Points, in no order, along strands that fork and pass close to each other.
Points whose rows are less than 57.3 apart are linked; no others are. Some points are linked to none.
<104>: [ -8 -39 -16  -4 -20   2  28  11   0 -19 -10 -10   5  -2  -5   3 -11 -13
 -22  19  -2  -5  -5  18  -5  13 -18   8]
<1711>: [-11  -1 -16 -37   6   8  21 -29 -19  -8   0 -33  37 -24  -4  -8 -13  22
  42  23 -24   0  -1  -3 -29  -5 -13   0]
<1361>: [  9 -16 -46  -2  35   0  22 -34 -12 -24 -15  16  18  10 -30  18  -5  18
 -23 -19  -4 -25  -4  -8   3 -13  21  -8]
<1310>: [  0 -16 -41 -20   0 -15  18 -32   4 -31  -7  27  20  -5  48  21 -19 -10
  -5   9  -7 -15   2  -2  26 -20  -7   5]
<1740>: [  7   6  26  28   2  -7  15  25  -1  24 -12  33 -16   9 -15  -3  10  15
 -33 -17  16   4 -11  14 -25   9  19  14]
<1441>: [  5  -1 -26  -2  14  -3   0 -39  10  -8   4  -6  18   9  18  17 -19 -23
  17  -6  -4 -19  11 -19  32 -17   1 -24]
<869>: [ 34   3  16  12  -6 -28   7  40 -22   0 -44  15   1  -9   2   8 -11  16
 -43  -4  17  -6   7   8   0  11   6  30]
<1015>: [ 24   9 -33   1  22  -8 -22 -49 -14 -14  29  21   9 -12   2  -4 -31   4
  26  -2  -2 -11  -6 -49  23 -27  13 -10]
<779>: [ -9   5  26  14 -13   3   5  28  10  19  -4   0 -15  15  11   2   0  -6
  10  14   4  10  -1  13  -6  18  11  27]
<1221>: [-20  14  10 -32   4 -12   6 -33   2  11  -9 -48  15 -15  -2  -5  -2  -1
  38  -5 -16  -3  14 -16   0   3 -16 -29]
<1299>: [ -6  19   7  25  17  -3  15  25 -16   3 -26  32   1  12 -22  -4  14  33
 -41 -47  23  -7   2  -7 -15   3  23   6]
<666>: [-12  17  14 -30  -3 -12  -5 -16  10  20 -10 -47   5 -13  -6 -12  11 -10
  18   4  -5   3   9  -5  10   7 -15 -37]
<908>: [ 37  -1  34  10 -23 -12   2  36   8   8   8  -3 -20 -20  -1  -6   4 -26
 -11  18  10  10  -9  19   6  21   2  28]
<150>: [  6 -15 -13  17  10  -5  22  -1  -3  -3 -23  24  -1  12 -36  -2  12  14
 -58 -34  18 -12  -6   6 -13   5   0 -24]
<611>: [ 14 -23  23  17 -23  11 -20  13   4  23  21   1 -17   5 -20 -21  35  -5
 -31  -2  19  19  -9  15 -36  -7 -30 -21]
<648>: [ 15   3 -44 -21   4   5  10 -52  -5 -11  16  13  32  -6  38   6 -12  -1
  38  24 -13  -6  -4 -11  11 -31  -6   0]
<1656>: [-27  29  -4  21  23  11  -6  -1   8  12   9  -4   1  28  -9   8  18  -6
  28 -26  -2 -13  13 -22  22  -4  18 -10]
<1189>: [ 14 -11  -8 -10  -3 -12  10   8   6 -12 -13   3   7 -12  17  12 -28 -29
 -20   8   7  -4   9  -9  22  -1   4   0]
<842>: [  3  -3   9 -12 -22 -20   5  35   0 -30 -12  20   0 -33  48   9 -29 -21
 -15  12  -4   0  14  -8  16  -1 -16  28]
<324>: [ 12  10   9 -18   0   1 -27   3  -1 -11 -17  22   7 -44  46   8 -44 -10
 -14  -7   2  -3  24 -19  24 -24   6  30]
<695>: [ 12   4  12 -29  -9  -1  -1  16   2  -2   3 -36  24 -45   4  -9 -22 -21
  -2  29   7   4  -5  -5   3  14  -7 -16]
<1201>: [  4   9   7 -15 -11 -12  -9  18   4 -15 -19  24   7 -29  56  12 -32 -16
 -11  -2  -3  -1  22 -17  25 -15  -3  28]
<91>: [ 11  22  -9 -16  19   0  -3 -26  -3  -5  23 -22  18 -20 -32 -21 -12  14
  29  -3  -2   1 -10 -29  -5   1  12 -41]
<1283>: [-11   9  30   9  -4   8   2  40  -2  18 -12   8  -1   0   6   0 -18  -5
  -1  11   5  11   3   2 -10  14  22  34]
<1731>: [  7  32  14  15  21 -24   4  26 -11  12 -30  26 -11  12  -1  14   0  15
 -26 -12  16  -6  -3  -8   6   7  38  19]
<260>: [-16  16  -6  23  19 -20   9  -1  -9   3 -33  13   0  36  14  27   9   5
   1 -26  -1 -23  15 -19  21 -12  20  24]
<1367>: [-12 -18 -34 -29   0  13  22  -7 -10 -31   6  -5  34 -20  23   7 -25   6
  14  31 -18   2   7   6  -9 -14  -9  13]
<1182>: [ -5 -15  -9  11   2  -4  15  -5  13  -2 -20   0  -5  23 -14  15   0 -15
 -17 -15   3 -12  10  -4  15   2   4  -6]
<58>: [  9  -6  25  11 -16 -23   8  17  18  -9  11   3 -34   8  28  17  17   4
  21  13  -9   6 -12  44   0  17   5  43]
<92>: [ -2 -24   3  -9  -9  -8  12  33 -13 -20 -28   3   8 -24  12   4 -35  -4
 -29   3   0   2  18  -1   4   3  -2  27]
<128>: [-16 -41  20  12 -22  26  18  30  -8  10  -3  -4  20 -17 -20 -19 -13  -4
 -31   4   2   6  -3  16 -31  18 -24   7]
<673>: [-27  23   0  15  25  -3 -10  -4  -6  10   3  10  10  14  28  25  -5  -9
  33 -22  -5 -20  23 -33  29 -20  23  21]
<1358>: [ -9 -29 -26   0   6   4  22 -17   5 -12 -22  -3   8  18 -16  14  -6  -9
 -21  -6  -3 -17   5   2   4   1   0  -6]
<304>: [ 31 -12  11  -3 -15 -13 -37  -2  12  13  13 -10 -36  38  12  -3  50 -10
  21   8  -3  23  -8  31  32   0 -16   0]
<536>: [  1 -31 -11 -23   3   1   9  14 -18 -25 -16   4  17 -39  12   6 -45   3
 -31  14  -5   1  11   3   3  -9   3  26]
<1717>: [-25  -9 -25 -36 -26 -15   7 -11   2 -21   2 -40  -6   1  11   1  26  -8
  10  35 -17   0  -7  23   1  11 -47 -19]
<1533>: [ 13  -2 -10 -34   8  11  12  -7 -12  -1  11 -24  39 -38 -13 -12 -23   9
  13  38  -6   9  -7   2 -17  -1   5  -9]
<1222>: [-19 -29   8  -4 -22  24  15  12  -4   4  -1 -25  23 -16 -17 -20  -5  -4
 -15  16   2   5  -5  15 -23  21 -24 -10]
<1876>: [ -4 -26 -30 -27   2   7  16  -2 -16 -32  -1  10  27 -33  29   9 -34   3
  -8  27 -11   0   8   4  -2 -19  -3  24]
<1223>: [ 14   4 -26   1  22  -4 -10 -47   1 -12  21   5  18   2   7   5 -24 -12
  33  -9  -5 -18   4 -36  28 -21   8 -24]
<767>: [  3  -7  -4 -21   2  19 -23 -20 -24 -19   8  -6  18 -51  18 -15 -58  15
  16  23  -9   9  12 -16 -13 -19   0  23]
<272>: [-10   4 -13 -19  13  25   8 -29  -4   6  20 -18  25 -19 -44 -27  10  25
   6  -5  -8   3 -21  -1 -41   3  -1 -45]
<64>: [ -7   0  22  12 -15  17 -29   6   6  31  14  -2 -19  20 -12 -20  43   7
 -11  -8   9  24  -6   6 -40 -12 -27 -29]
<409>: [-11   4  26   5 -28   4   4  34   9   7  -5 -19  -5   1  13  -8   2 -10
  16  19   0  14  11  11  -5  19 -12  18]
<1431>: [ -3 -23 -31   6   4  22  10 -11   7   4  20  18  -2   7 -41  -5  20  -3
 -56 -13  15  -2 -23  17 -28  -6  -9 -43]
<1723>: [ -7  -1  22   4   3  36   0  26  -7   7   6   3  25 -25 -29 -25 -18   8
 -17 -15   9  14   9 -12 -22   8   9 -18]
<116>: [ -7  31  14  17  19 -13   3  16   5  21  -4  27 -17  24  -7   7   4   4
 -15 -11  13  -2 -12  -5   8   9  42   8]
<1245>: [  9  -5 -33   4  32  -6   9 -25  -4 -25   0  15   8   5 -31  10 -11  10
 -15 -35   4 -17   1 -24  17 -10  24 -20]
<292>: [ -8   1 -15  12  23  12  -8 -24  -5 -18  18 -12  16   3 -24  -3  -7  10
  37 -27  -7 -17  14 -40   7  -4   7 -16]
<1243>: [ 25  17 -41  -9  20  17  16 -28 -14  -4  26   1  23  -2 -45 -16   3  23
  27  19  -9   7 -15 -15 -18 -16  18 -19]
<1470>: [ -3 -28  -7   7 -20  21 -28 -14   7  18  -3  -5 -18  37 -18 -11  44  -5
 -16  -8  -3   9  -7   9 -23  -2 -36 -26]
<479>: [-28  20   4   6 -12  -2  -5   0  11  16 -10 -28  -8  31  19   6  12 -15
  35   6  -8   1  17   3  16   1 -18  -2]
<656>: [  5  21  19 -12  -7   1 -11  24   8   5  -6 -19  16 -23  22   1 -26 -23
  15  13   2   6  18 -18  14   1   2   0]
<1575>: [ -7   8   6  12 -21 -31  16  19  16 -11  -7  14 -27  21  47  24   1 -14
  22  10 -11  -2  11  15  17   0 -11  29]
<105>: [-10 -10 -12  16  22  10 -20 -25 -20 -20  20  -3  10  -7 -20  -2 -17  22
  45 -25  -9 -18  18 -58   3 -13   1   9]
<740>: [ 13  -7  35  -8  -2   1 -42  -7   5  29  27  -4 -28  29  20  -6  47  13
  23  12   1  22 -27  37  -9   8  -5   3]
<1644>: [ 38 -14  27 -15 -22 -11 -42  -4   1  16  15 -18 -23  25   7 -16  62  -6
  15   7  -1  31 -17  22  18   2 -31  -9]
<1092>: [  7 -41  -1  -5 -32  13 -34 -15   1   7   1 -15 -18  30  -8 -13  51  -3
  -7  -4  -6  17 -15  19 -19   4 -55 -14]
<1506>: [  1  26  36  10  -9   7 -20  21  11  41  24   5 -20   3  -5 -23  26   2
  -8  10  21  23 -17  12 -28   8   3 -19]
<932>: [-19   0 -15  10  12  37   4 -12   4  -9  26   0  17  -5 -40 -26  10  18
   0 -48   6  -3  -9 -19 -29   2  -1 -39]
<1065>: [-37  36  17   8  36   2 -17  19 -11  10  11  20  -5   5   6  10 -21   9
   7  -9   5  -7 -11 -29   9   9  52  22]
<422>: [-13 -26 -12   8  11  28  18  -6   2  -6   1  13  17   1 -39  -8  -3   5
 -32 -25   3  -6  -2  -2 -20   4   5 -22]
<766>: [ -5 -28 -41 -10  13  18  25 -22   3  -6  -6  -1  16  13 -26  12   2  -6
 -21  10  -6 -13  -8  14  -4  -2   8  -9]
<753>: [ 18  -1 -37  -7  24  22  15 -19 -16 -12  27  14  20  -9 -45 -10 -15  23
   3   8  -5   6 -13  -8 -15 -14  28 -12]
<628>: [-16 -20  -5 -28 -42 -16  -1  -2  -7 -22   7 -41 -15  -3   1 -15  37  -4
   4  28 -14  10 -18  30  -4  20 -56 -10]
<1630>: [  0  23  16 -16 -12 -14 -10   4  16  19  -5 -41  -3  -6   7  -9   7 -21
  15  18   2   8  10  -3  19   7 -15 -28]
<25>: [ 28  23  36  -2 -19 -16 -20  25  16  23  18 -19 -29  -5  17  -5  19 -19
  16  32   8  16 -17  25  13  20   1  16]
<1739>: [ 22  -4   3  31   0 -18  17   5   2   9 -31  26 -17  21 -27   1  27  14
 -49 -31  20  -9  -4  13 -10   5  -2 -13]
<1609>: [  0  23  15 -15  15   0  -6 -20  -6   2   8 -30  17 -27 -25 -23 -14  14
  38 -15  -7   2   8 -38  -7   2   3 -32]
<1170>: [-15  -6  -4 -14  13  32   9 -25 -15  -2  10 -21  33 -18 -40 -23  -6  30
  22  -2 -14  -4  -8 -11 -36   8  -2 -24]
<1432>: [ -7   3 -25  16  23   5   9  -8   2 -22   4  20   3   8 -37   0   7  16
 -10 -62   9 -13   6 -29  12  -3  22 -14]
<977>: [-22  14  18  23  11   4 -17  -6  10  32  17  12 -36  44   3  -4  23   9
  10  -1   7   5 -27  16 -10  12  15   0]
<1292>: [-23  19  30   5  12   3  -6  34 -12  16 -11  14  -7   2  16   7 -30   6
  -3  11   6   4  -9  -9  -7  17  39  41]
<1326>: [-11   5  -7  22   4 -14  11  -2  10   9 -24   4 -11  39   5  21   7 -14
   2 -17  -2 -12  15  -5  23  -6   8  12]
<1112>: [ 18 -24  11  15 -11   2  10  16   4  13   6  15  -6 -13 -32 -11   4 -15
 -54  -4  22   7 -14  15 -13  12  -7 -18]
<1329>: [ -4  -1 -22  -2  -2 -12   5 -20  15  -9  -6  -4  11  12  35  19 -14 -33
  12  -3  -2 -15  16 -12  36 -16 -11 -13]
<529>: [  8  -4   4   9 -15 -11 -25  -7  17  17   1  -6 -38  49   9   6  39  -9
  23   3  -7  11   1  31  26   0 -14   5]
<511>: [ 20 -30  15  -9 -33  -1 -31  -7   1   8   8 -22 -21  16  -5 -18  52  -7
   0   7   1  21 -14  22   0   7 -43 -10]
<995>: [-14  21   5  20  15 -30   7   6 -16   6 -39  16  -5  28  30  27  -5  18
  -3 -10   4 -20   3  -8  12  -4  23  41]
<1220>: [  9 -19 -10   2  20   1  17   8 -26 -13 -25  21  18 -19 -37  -2 -20  30
 -58 -27  14  -6   2   2  -5   0  16  -7]
<1083>: [-22  -7 -20  -9 -15  -8  15 -12  12 -28  -6   2  13   4  46  18 -19 -21
  15   4  -9 -10  18  -8  20  -7 -24  -6]
<1101>: [ 12  -2   3  16 -16 -43  20  14  12 -13 -29   9 -26  21  32  24   6  -7
   1   0  -3  -8   9  17  16   0  -7  31]
<576>: [-16 -10 -35 -24 -12  -6  16 -27  11 -36   7  24  25 -11  58  16 -16 -15
  11  17 -14 -12   6  -3  24 -13 -21  -8]
<127>: [ -1 -23 -19  11   8  15  18  -8   8  -1   1  19  -1   8 -39  -5  10  -2
 -47 -24  13  -5 -11   7 -14   3   1 -35]
<1476>: [  9  17   0   7  19 -10 -32 -30 -12  -3  -3  32   2 -28  31  10 -22   4
   9 -31  -1 -19  27 -39  36 -37  23  25]
<1585>: [ 26   5   7   0  16 -14  -9  20 -26 -12 -42  12   8 -28  -6   8 -30  20
 -52 -13  16  -7  19  -8  10  -7  17  14]
<1273>: [-13   3 -12 -34   9  -3  16 -42  -9   1  -3 -41  26 -18  -8  -6  -8  11
  40  10 -21  -3   1  -9 -16   1 -13 -20]
<6>: [-10  13   5   6  -9 -16 -17  -3  13  18   6 -10 -37  47  28  12  20 -10
  40  15 -10   6  -5  29  25   2  -9  10]
<1242>: [ 24  -9   5  26  -4 -22  15   3   8   9 -30  16 -21  25 -16   7  21   2
 -29 -15  13  -9   2  16   3   9   3   3]
<865>: [ 20  19 -41 -20  21   7  13 -42  -2   3  21 -17  21   2 -28  -5  10  13
  30  24 -11  -2 -13  -6  -6 -16  11 -33]
<1848>: [ 10   0  -1   1  15  10   4  13   3  -7   3  16  10 -17 -33  -9 -20   0
 -31 -23  14   6   6 -13   2   5  26 -20]
<223>: [-10 -29 -21   4 -23 -23  28   2  11 -31 -22  -1 -15  19  16  20  -2 -14
  -8   1 -13 -13  11  13   8   4 -28  12]
<1202>: [-16 -13 -17  11 -11  12 -12 -21  14   8 -13 -17 -17  44 -14   6  25 -16
   1 -12  -8  -5   6   7  13   3 -21 -19]
<1813>: [  9  -8  24  15 -36 -26  14  33  10 -39  17   0 -31 -12  25   5  16 -15
  14  17 -16   8   6  28   5  15 -24  29]
<1314>: [-18 -30 -40  -2  -1  -8  27 -19   8 -25 -27  -6   1  24   4  27  -2 -13
 -11  -4 -14 -21   4   8   7  -3 -18   3]
<1765>: [  1 -22 -11  -1 -29 -37  29  16  -3 -51   2  11 -15 -14  30  10  -5 -22
 -17  23 -12 -10  -2  10  12   7 -30  12]
<1005>: [-10  44  23  -7  20  -1 -15  -5  -8  13  13 -26  17 -22 -11 -16  -2  15
  51 -23  -9  -1  15 -43   5  -2  13 -17]
<65>: [  7 -25 -30  -5  29  15  28  -5 -24 -10  -5  28  23 -13 -45   1 -14  31
 -47 -16   4  -7 -11  10 -15  -7  21 -10]
<1771>: [  9   5 -28 -21   1   0  -5 -49   2 -11  14  11  30 -15  47   3 -28 -12
  32  10  -8 -10   1 -18  26 -19  -8 -13]
<1078>: [  7  44   8   2  32  -8 -24   6  -3   5   4  27  -1 -16  17  17 -21  -4
   4 -23   3  -9  14 -38  31 -24  43  16]
<772>: [ 10  -6  35  31  -2   5  -5  25   7  34  30  29 -29   4  -8  -6  22  10
 -28  -6  22  18 -20  27 -51  -8   4   4]
<294>: [ -5  -8 -19 -18  16  26  15 -27 -22  -4   8 -22  36 -12 -31 -15  -9  28
  31  16 -22   0  -7  -6 -33  -2   0  -4]
<1522>: [-10   4   7  21  17   0  13  16 -11  -1 -30  21   5  10 -24   2   1  17
 -29 -35  10  -8  14 -14  -2  -1  22  11]
<424>: [ 21 -20  34  27 -14   9 -20  16   5  27  31  15 -26   3 -11  -7  37   0
 -25  -5  16  23 -13  26 -45 -15 -17  -1]
<831>: [ 31  19  13   8   6 -13   5  33  -1   9 -14  29 -10 -13 -24   2  -8  -7
 -46 -18  23   5  -2  -6   8   9  26  -8]
<1758>: [ -9  31  24   5  10  17  -7  25   7  19   5  -7   8  -4 -10 -10  -5  -7
   8  -2   7  12   8 -17  -2  10  23 -12]
<400>: [-17 -13 -23  -8   3  25  -1 -29   8   2  -2 -26  12  15 -27  -4  12  -5
  -2   1  -4  -8  -4   4  -6   7 -12 -35]
<940>: [ -5  -7 -12  -5 -26 -20   0  -2  18 -15   0 -24 -18  13  26   7   5 -29
   9  20  -2  -1   7   9  26   2 -34 -13]
<726>: [-27 -17   9  -2 -16  27   1  -3   3  13  -9 -30  13   1 -21 -19  13  -2
  -6  -1   0   4   2   8 -29  13 -28 -25]
<215>: [ 20  13  23   8  -6 -34   9  33  -1   7 -22  17 -21  -1  30  20 -10   0
  -6  12   2  -1  -7  15   5  12  19  49]
<579>: [ 12  17  26 -11 -27 -23 -21  12  10  15   7 -32 -27   3  16 -12  33 -15
  24  25   0  20  -7  22  18  12 -21  -1]
<454>: [ 13   2  -2 -21  15  19  -1  -7 -18  -6  19 -11  30 -36 -31 -24 -33  20
   9  16  -2  11  -7 -13 -19   2  15 -19]
<1816>: [ -1  15  -7 -14  12  13   1 -26   5   1  20 -22  16 -16 -40 -27   4  16
  10 -13   2   3 -13 -11 -13   5   6 -55]
<617>: [-26  29   8   9   5   8  -8  -2   9  21  -3 -23  -1  26   2   2  16 -13
  30  -5  -3  -2  16  -9  17   0   0 -13]
<40>: [ -8   8   5  11  20  13 -23 -11 -16 -11  14  -3  13 -18  -1  -2 -21  14
  41 -21  -5  -6  31 -51  10 -18  12  18]
<415>: [  3  19  14   8   1 -33   5  25 -14   0 -42  18  -7   6  40  22 -17  13
 -11   3   5  -9   7  -1   8  -5  16  46]
<147>: [-16  -7 -33   4  18  34   5 -34   2 -12  22  -7  16   8 -44 -14  14  18
  12 -29  -7 -13 -15 -14 -22   3   3 -36]
<1524>: [ 28   7 -46 -23  14   9  17 -32   5  -1  16 -12  28  -4  -5   7   4  -5
  24  37  -8  -1  -4   3   3 -23  10 -16]
<1407>: [ 16  -1 -13 -33   3  16  -9 -13 -25 -11  12  -7  29 -50  11 -14 -47  21
  21  42 -12  13   1  -8 -21 -20  -1  18]
<1253>: [-28 -12  -7  -8  -4  30  -8 -26   6  12  -5 -30   9   8 -28 -15  26   3
  -4  -9  -5  -1  -4   2 -25   7 -24 -40]
<1275>: [  5  39  34  -7 -13 -13 -13  33  10  27   7 -21 -15  -8  26  -1  -3 -19
  21  37   5  13 -10   8   7  20   4  13]
<1805>: [ -2  35   6   2  25  -9 -30  -7  -7  12  -6  33   5 -13  41  20 -18  -4
  10 -22   0 -17  19 -34  39 -30  35  27]
<481>: [  7   6  10  -8 -26 -18 -11   7  15   7   0 -35 -16   3  16  -6  15 -26
  13  23   3  11   5   9  23  10 -27 -13]
<1865>: [ 30   4  -3   1  21 -13  -1  20 -31 -15 -37  15  11 -23 -24   2 -21  29
 -61 -23  23  -7  10  -2   6   1  17  -5]
<1003>: [ 12 -26   4   0 -16   5   7  11   6   6   7 -10   1 -12 -23 -13   0 -24
 -34  18  16   3 -10  14  -1  18 -11 -17]
<976>: [  5 -11  -2  -9  10  14 -28 -25 -19 -20   5  10   6 -47  16  -8 -57  11
   6   4  -4   0  23 -23   0 -26   6  28]
<1480>: [  5 -20 -37 -14  18  -5  16 -35  -7 -24 -10  15  22  -4  16  20 -25  -1
  -5   2  -6 -15   6 -10  14 -23   8   9]
<1607>: [ 23   0 -54 -13  16   9  18 -46  -2  -7  15   8  27   8   5  15  -4  -1
  27  24 -13 -10  -1 -10   4 -32   9   0]
<1639>: [-12   7  27   8   1   7 -32 -10   7  37  17  -2 -33  41  10  -8  34  13
  21  13   1  15 -26  26 -13  10   1  -2]
<1751>: [  1 -11 -41  -9  15  35  15 -18   8   3  28  10  16  -1 -45 -10  20   8
 -31  -1   5   1 -23  17 -25  -7   6 -42]
<1642>: [ 35  11 -27 -14  18  -1 -22 -48 -11  -8  24  24  13 -23  16  -3 -40  -3
  16  16  -2  -4  -8 -36  19 -27  17  -7]
<226>: [ 20 -19  24   9 -26  -4   8  31   3   5   1  -7  -5 -17 -10  -9  -6 -26
 -25  15  13   8  -6  12   0  20 -11  11]
<462>: [-22  52  21   2  27   1 -20   0  -9  19  16 -17  15  -8  12  -1  -4   3
  55 -11  -5  -6  13 -37  14  -5  22  -5]
<614>: [ -7 -15 -42  -7  13  21   8 -35  12  -3   7 -10   6  22 -29   7  14  -9
 -11   3  -6 -12 -10   9   3  -2   3 -35]
<1684>: [  6 -39  29  13 -39  12 -14  12  -2  11  11 -18 -12  -3  -6 -23  37  -1
  -9   5   2  18  -9  33 -36   5 -49   7]
<1780>: [ 29   6 -13 -21   6   5 -31 -44  -5 -10  12  27  16 -40  37  -6 -48  -6
   8   9  -3  -3   2 -28  24 -24   5   5]
<1550>: [-34  -5 -26 -35 -18  -5  21 -11   2 -25   1 -37  15  -8  18   7   4  -3
  21  28 -19  -3   2  13  -9   7 -41 -16]
<1579>: [-29  36  -8  20  34  -3  -3   9   2   7  17  16  -5  22  -6  13  12   4
  19 -34   5 -14   1 -29  26  -5  41   3]
<430>: [ 16   5 -12 -47   2   1  13  -8 -18  -4  14 -23  40 -50  13 -10 -26  11
  26  45 -13  11  -4   0 -17 -11  -3   5]
<1378>: [ 23   6   0 -23   3   5 -28 -15   3 -10  -1  18  15 -43  37   2 -47 -16
  -2   0  -2  -3  15 -29  28 -22   8   8]
<703>: [ -5  -7 -39   6  25  21   3 -39  -5 -17  21  -9  18   9 -39  -3  -1  15
  32 -14 -14 -18  -8 -28 -10  -1   6 -19]
<1422>: [ -8 -29   1 -12 -38  -1   3   4  -1 -11   3 -35  -6  -6  -5 -17  23 -10
  -6  24  -2   9 -14  28  -8  19 -43  -5]
<1605>: [ -4 -15  21  12 -31   4  -4  13  17   7   4  -9 -28  23  10  -3  34   5
  21   7  -7  16  -1  38 -12  15 -23  25]
<1847>: [-23 -10 -37 -32  -9  11  27  -5  -4 -25   4 -24  30 -13  13   9  -1   1
  18  37 -19  -1   1  17 -13  -1 -24  -1]
<1789>: [  0 -25   9  19 -28  -7  10   9  19  -7 -13   2 -34  28   9   8  30   3
  14  -7 -15   4   4  42  -7  12 -20  31]
<1104>: [ 30   6  32   6 -13 -23   7  42   3  10  -6  14 -21 -11  12  10  -5 -12
 -11  15   7   4 -11  20   1  20  16  42]
<1721>: [ -2  19  18   3  -7   5 -37   5   7  36  26   4 -27  26  -6 -24  53   9
  -9 -11  18  30 -16   1 -27 -17 -16 -37]
<289>: [  6 -44  14   7 -43   5   2   9  -2 -10  14 -19 -12  -8 -10 -20  22 -11
 -15  13   3  12 -16  37 -18  17 -45   8]
<247>: [ -7  24  21  16  -1  10 -21  14  15  33  35  14 -31  24  -5 -20  32   9
 -12  -8  25  23 -26  12 -32  -6   6 -23]
<1841>: [-32  37   5  22  28  -3  -2   9   4  18  16  19 -21  31  -6   5  10   5
   4 -19  10  -7 -18 -11  12   9  39   0]
<1894>: [ -8  32  32  11  -1  12  -9  25  10  34   9   2 -13   7  -5 -13  11  -5
   1  10  14  14 -12   1  -7  17  18 -10]
<1706>: [ 25  -3  11  21  -7 -35  14   9  12   7 -25  11 -30  25   9  17  19  -2
  -6  -3   4  -5   1  27  12   8   7  26]
<1280>: [  8  46   7   3  28  -2 -14  23   3   6   8  24  -6  -7  -4   9 -15  -6
  -5 -22   9   1   6 -30  26  -9  46  -1]
<1561>: [ -5 -17 -17   6 -30 -28  14   4  19 -29  -5  -2 -25  20  29  17   8 -24
   8  11 -13  -6  12  14  22   0 -36   3]
<1216>: [ -9 -22  29  16  -8  27   7  37  -7  17  -1  12  16 -17 -26 -21 -15   1
 -37 -12  10  11   5   1 -30   9  -2  -1]
<607>: [ -4 -23   0  24 -18  -4   8  -5  14   5 -29   5 -33  43  -4  13  32   0
  -1 -20 -12  -7   5  28  -5   7 -17  22]
<1891>: [-34   3   9  27   4   7   8  -1   3  21 -12  11 -23  49   3  13  19   7
  12 -10  -5  -9  -6  11  -9  13  10  27]
<1542>: [ 21 -16 -32 -12  27  16  24  -8 -15  -9  11  23  23 -16 -42   0 -16  17
 -30   4   1   3 -10   6  -9  -9  29 -10]
<593>: [-24  29  20   3  25   3 -14  23 -12  12  -7  17  -3  -1  14  14 -25   5
   1  -3   2  -2   6 -24   7  -4  42  33]
<515>: [-17 -25  23   8 -35  19  -4  10   3  18  -5 -25  -3   4  -9 -21  25  -1
  -4   6   0  12  -1  22 -36  12 -44  -6]
<255>: [ 27  -5  13  12  -4  -5  11  28   0   9  -2  28  -7 -18 -34  -6  -5 -10
 -57 -15  25   6 -10   6  -2  12  10 -17]
<161>: [  0   1  -1  10  14   8 -32 -31 -14 -12   9  16   6 -24  20   2 -30   7
  28 -22  -4 -12  29 -47  22 -28   8  23]
<1708>: [ 17 -14  20   9  -6 -19  -5   3  20   5   8   3 -39  25  21  17  33   2
  16   6  -4   7 -14  50  10   9   6  33]
<713>: [  7 -17  -8 -16 -21 -25  17  24  -4 -40  -3  12   1 -35  39   9 -25 -25
 -24  24  -2  -5   0  -2  16   4 -19  17]
<1627>: [ 14 -22  26  -1   1   0 -30  -7  15  12  25   6 -32  27  25   8  43  11
  18   4  -2  14 -25  54   0  10   5  23]
<691>: [-36   4   7   0 -25   6   3   5   9   4 -16 -34  -9  23   9  -2  18  -6
  30   1 -12   5  16   9  -3  13 -35   0]
<866>: [ 14 -14  17  11 -34 -35  23  35   4 -47   5   9 -25 -19  27   9   0 -19
  -5  16 -14  -5   6  16   6  11 -25  27]
<180>: [ 22  34  17   0  12  -9  -7  36   4  12  -9  21  -7 -13  -8  10 -18 -12
 -27  -7  14   6   4 -17  16   3  37   4]
<1235>: [ 32  26  17  18   9 -24   1  36 -24   6 -43  22  -2   3  -1   9  -2  29
 -40  -4  23  -6   2   5  -2  10  23  23]
<1258>: [-21  -6  13   3 -37   2  -1  13  13  -6  -7 -24 -22  23  13  -6  28   2
  28   8 -14  14  11  28 -11  18 -40  12]
<749>: [ -8   9   5  14 -12 -28   4   4  17   6  -4   2 -35  39  37  22  13  -9
  33  10 -11  -1   2  27  22   0  -4  26]
<1471>: [  9  42  34 -18  -8  -2 -17  40   9  23  -2 -20   7 -25  25   0 -17 -23
  15  26   4   9   3 -14  10  10   8   8]
<1426>: [ -8   3  25   5 -38 -12  13  44   6 -22   6 -13 -16 -12  25  -2   1 -12
  21  26 -12  13  11  15  -6  21 -30  23]
<1430>: [-16 -21 -11  23 -13  10   2 -12  15   7 -25   0 -23  45 -14   9  28 -10
  -7 -22  -9 -10   8  11  -2   6 -16   3]
<807>: [ -8 -18  33  19   2  -7   5  -1  11  15   3  15 -32  22  18  11   5  20
   8   1  -1  -1 -27  44 -23  25  17  34]
<1873>: [-24  30  10  24  16   0 -10   2  13  25  26  24 -36  36  -2  -8  19   8
  -8 -17  17   6 -35   6  -5   9  27 -11]
<407>: [ 17  -9   9   1   1 -20   4  29 -24 -13 -48   7   6 -21   6   8 -28  14
 -46  -6  11  -5  18   0   5  -2   4  28]
<159>: [  6 -19 -43  -8  25 -10  17 -33 -21 -27 -28  10  21   2   0  21 -18  19
 -22  -8  -5 -24   6  -5   6 -23  11   9]
<380>: [ -3  -7  13 -10   6  29   0  10  -9  -2   7 -17  33 -33 -31 -25 -27  10
  -4   2   2   9   3 -10 -19  13   8 -25]
<1552>: [-16  52  24  -9  19   5 -23  10  -4  20   8  -9  17 -13  30   5 -19  -5
  42   4  -2  -2  13 -32  14  -6  21   7]
<1254>: [-24 -15  -6  12   3  38   7  -4   6   4  10  -1  17   1 -36 -19   8   7
 -23 -26   4  -3  -3  -4 -37   2 -10 -35]
<1729>: [ -3  20  19  -1   9  13  -7  22   1   5  -5  -7  14 -14  -2  -1 -24 -10
   7  -1   3   9  20 -23   9   1  19   0]
<19>: [-16  12  -4  20  26   1   7  11  -8  -6 -12  19   2  10 -24   5   8  17
 -10 -49   7 -12  15 -27   9  -6  30   7]

A fork is a point with three links. Follow the links from the first point to the second and name the forks in between, in order.
<1550>, <767> -> <726>
<1422>, <226> -> <726> <1358>
<1367>, <1656> -> <407> <1841>
<1253>, <1630> -> <1358> <481>
<977>, <92> -> <1841> <407>

Follow the links from the first point to the second, and from the first to the third. Name the last point that the two ways share.
<1894>, <1422>, <1216> -> <726>
<260>, <424>, <91> -> <481>
<1221>, <1758>, <766> -> <481>
<1627>, <1605>, <869> -> <1841>
<995>, <1684>, <1609> -> <1358>
<869>, <1605>, <1639> -> <1841>
<289>, <1758>, <1407> -> <726>
<614>, <1078>, <1630> -> <1358>
<1656>, <1865>, <515> -> <407>
<1235>, <753>, <289> -> <407>

A fork is a point with three links, a tip a point with one. Leave the first point through the second and follow the links. Name the first fork or tip that comes.
<324>, <1378> -> <1299>
<1644>, <304> -> <127>
<1003>, <226> -> <1358>
<515>, <1684> -> <407>
<294>, <1170> -> <1552>
